Points on a hilly landscape, in no order, each with its height.
A ball rolls from a point to whichever of its 3 nearest points has the largest drop for the distance, and stops where none of them is lower. Distance is the straight distance between rows; heights are no part of it.
k_388: [102 166 138 118 127 155  90 146 174 154]  height 306
k_559: [ 67 124 116  71 126 108  99 130 150 136]  height 626
k_189: [129 139 155 126 114 127 139 161 117 116]  height 259
k_397: [165 137 173 143 117  51 138  86 145  75]  height 220
k_74: [152  91 115 171 136  70 160  72 101  98]  height 172
k_391: [134  91  99 169 116 134 169 134  73 132]  height 360
k_610: [195 118 147 149 133  90 173 134 108  76]  height 229
k_143: [139 104 152 111 130 101 155 161  98  96]  height 174
k_848: [ 97 123  92 122 132 159 110 116 157 157]  height 276
k_657: [ 97 156 107 118 158 159  82  97 159 167]  height 84
k_35: [172 112 145 140 128  92 153 146  95  83]  height 182
k_679: [158 136 143 189 132 132 168 145  87 118]  height 129
k_562: [174 151 122  92 170 174  78 123 171 127]  height 335
k_306: [ 89 124 157 153 126 101 136 125  81 154]  height 600
k_32: [ 98 139 115 135 113 164 123 127 140 169]  height 293
k_542: [161 148 182 159 134  66 137  94 131  89]  height 183
k_132: [197 110 126 159 108 162 174 188 108  99]  height 431
k_799: [ 96 127  89 117 139 160 101  99 163 162]  height 294
k_494: [145 138 164 192 137  77 151  75 110 121]  height 65
k_626: [145  93 118 159 144  80 155  87  86  91]  height 197
k_972: [108 161 139  84 125 133  89 153 182 129]  height 432
k_467: [189 105 133 173 129  80 173 112 118  64]  height 364
k_637: [101 158 202 142 131  97 124 131  91 125]  height 90
k_221: [115 149 156 122 107 157 124 157 139 149]  height 354
k_774: [130 118  82  82 169 151  72 113 157 127]  height 370
k_498: [ 69 126 147 125 110 105 129 126  95 159]  height 695
k_101: [ 43 132 121  96 127 106  82 123 159 165]  height 629
k_581: [180 152 122 115 126 189 124 162 170 130]  height 278
k_745: [121 104 138  94 118 100 139 158 113  99]  height 314
k_718: [146 121 137 194 140  86 154  86 102 115]  height 79
k_416: [171 171 129 106 200 181  71 114 149 149]  height 418
k_223: [116 169 138  90 153 142  69 141 180 135]  height 445
k_840: [ 76 162 190 114 113  96 101 152 136 147]  height 715
k_548: [ 69 104 121  89 120 105 124 123 115 145]  height 622
k_926: [ 45 126 118  85 119 112  96 116 140 161]  height 627
k_671: [141 152 190 168 134  80 132 117 106 114]  height 208
k_199: [158 100  92 106 102 161 158 170 128 110]  height 245
k_512: [ 95 149 123 129 121 161  98 130 172 160]  height 288
k_414: [114 147 147  98 106 141 126 168 144 123]  height 406
k_675: [114 106  90 113 112 166 146 129 120 139]  height 164
k_936: [117 105  73 102 128 157 120 125 149 133]  height 255
k_883: [176 152 112 109 137 179 102 136 180 131]  height 298
k_51: [133 129 141 159 116 149 155 144  86 150]  height 414
k_347: [114 131  90  83 176 147  55  85 142 145]  height 575
k_22: [165 137 162 202 116  81 169  72 133 121]  height 257
k_43: [101 136 173 159 137  90 134 105  92 142]  height 363
k_69: [160 146 101  75 162 169  84 136 182 120]  height 322
k_234: [117 107 130 156 136  91 145  96  75 113]  height 200
k_230: [ 75 128 139 137 119 101 124 120  87 147]  height 632
k_927: [122 148 190 153 121  80 133 124  98 115]  height 268
k_925: [117 134 140  93 108 104 129 168 129 122]  height 413
k_141: [171  85  91 119 113 145 175 167  91  94]  height 478
k_260: [113 150 153 134 106 152 141 158 129 148]  height 361
k_329: [173 157 103 123 153 191 104 133 168 150]  height 311
k_670: [117 111  82  90 140 161 110 113 163 136]  height 272
k_49: [183 137 137 204 133 120 175 134  99 104]  height 326
k_308: [164 113 121 210 126 131 177 132  77 116]  height 425
k_781: [172  92 113 150 140  71 163  92 102  86]  height 292
k_315: [ 95 150 114 127 147 171  81 107 165 170]  height 80
k_667: [127  95  79 105 107 149 139 152 121 127]  height 224
k_192: [111 110  93 121 116 163 136 130 129 147]  height 201
k_159: [130  79  83 123 108 147 163 143  91 117]  height 230
k_662: [ 50 160 160 115 112 111  97 129 138 177]  height 714
k_382: [116 105 102 138 122 160 147 133 106 145]  height 207
k_396: [ 70 132 115  73 132 114  68 120 174 132]  height 628
k_652: [104 152 119 127 130 158 111 118 162 165]  height 279
k_269: [185 114 123 133 100 179 163 173 128 109]  height 277
k_877: [167 123 106  96 112 177 137 166 154 124]  height 258
k_651: [157 140 151 144 123 124 153 165  95 105]  height 191
k_231: [168 148 161 187 116  78 146  74 126 103]  height 123
k_594: [118 138 133 145 109 153 151 153 107 154]  height 403
k_421: [100 105 127 133 131  90 140 111  82 135]  height 362
k_356: [ 67 113 123  83 118 108 103 135 135 143]  height 625
k_319: [103 113  98 124 118 169 129 122 141 154]  height 239
k_962: [183 134 176 165 106  64 158  86 158  91]  height 315
k_658: [168 162 101 137 188 191  84 104 145 161]  height 470
k_682: [176  74  95 155 119 127 169 144  82  84]  height 636
k_100: [153 121 123 200 115  82 174  67 114 111]  height 308
k_602: [ 98 106 124  89 116 109 123 141 105 119]  height 539
k_808: [157 134  94  92 144 162 102 134 178 120]  height 313
k_674: [ 62 148 155 119 113 114 114 136 123 164]  height 713
k_863: [110 134 139  73 119 131 107 162 162 122]  height 427
k_482: [107  96 131 115 134  95 146 127  87 110]  height 442
k_750: [178 132 119 115 117 186 150 165 155 133]  height 263
k_300: [130 119  80  76 183 156  70  97 162 127]  height 472
k_401: [107 155 145 118 121 160 108 159 163 149]  height 318
k_844: [116  89  88 121 111 157 157 135 105 133]  height 199
k_552: [146 145 186 135 130  53 124 109 117  93]  height 217

Write out the way that a ball takes from each point below.
k_189 | k_651 k_679
k_230 | k_421 k_234 k_626 k_74 k_718 k_494
k_132 | k_269 k_199 k_667 k_675
k_682 | k_159 k_844 k_675

Two balls start at each pair of points below. Name the first point that both come to, or write never.
k_347, k_388 | k_315
k_548, k_482 | k_745
k_877, k_260 | never
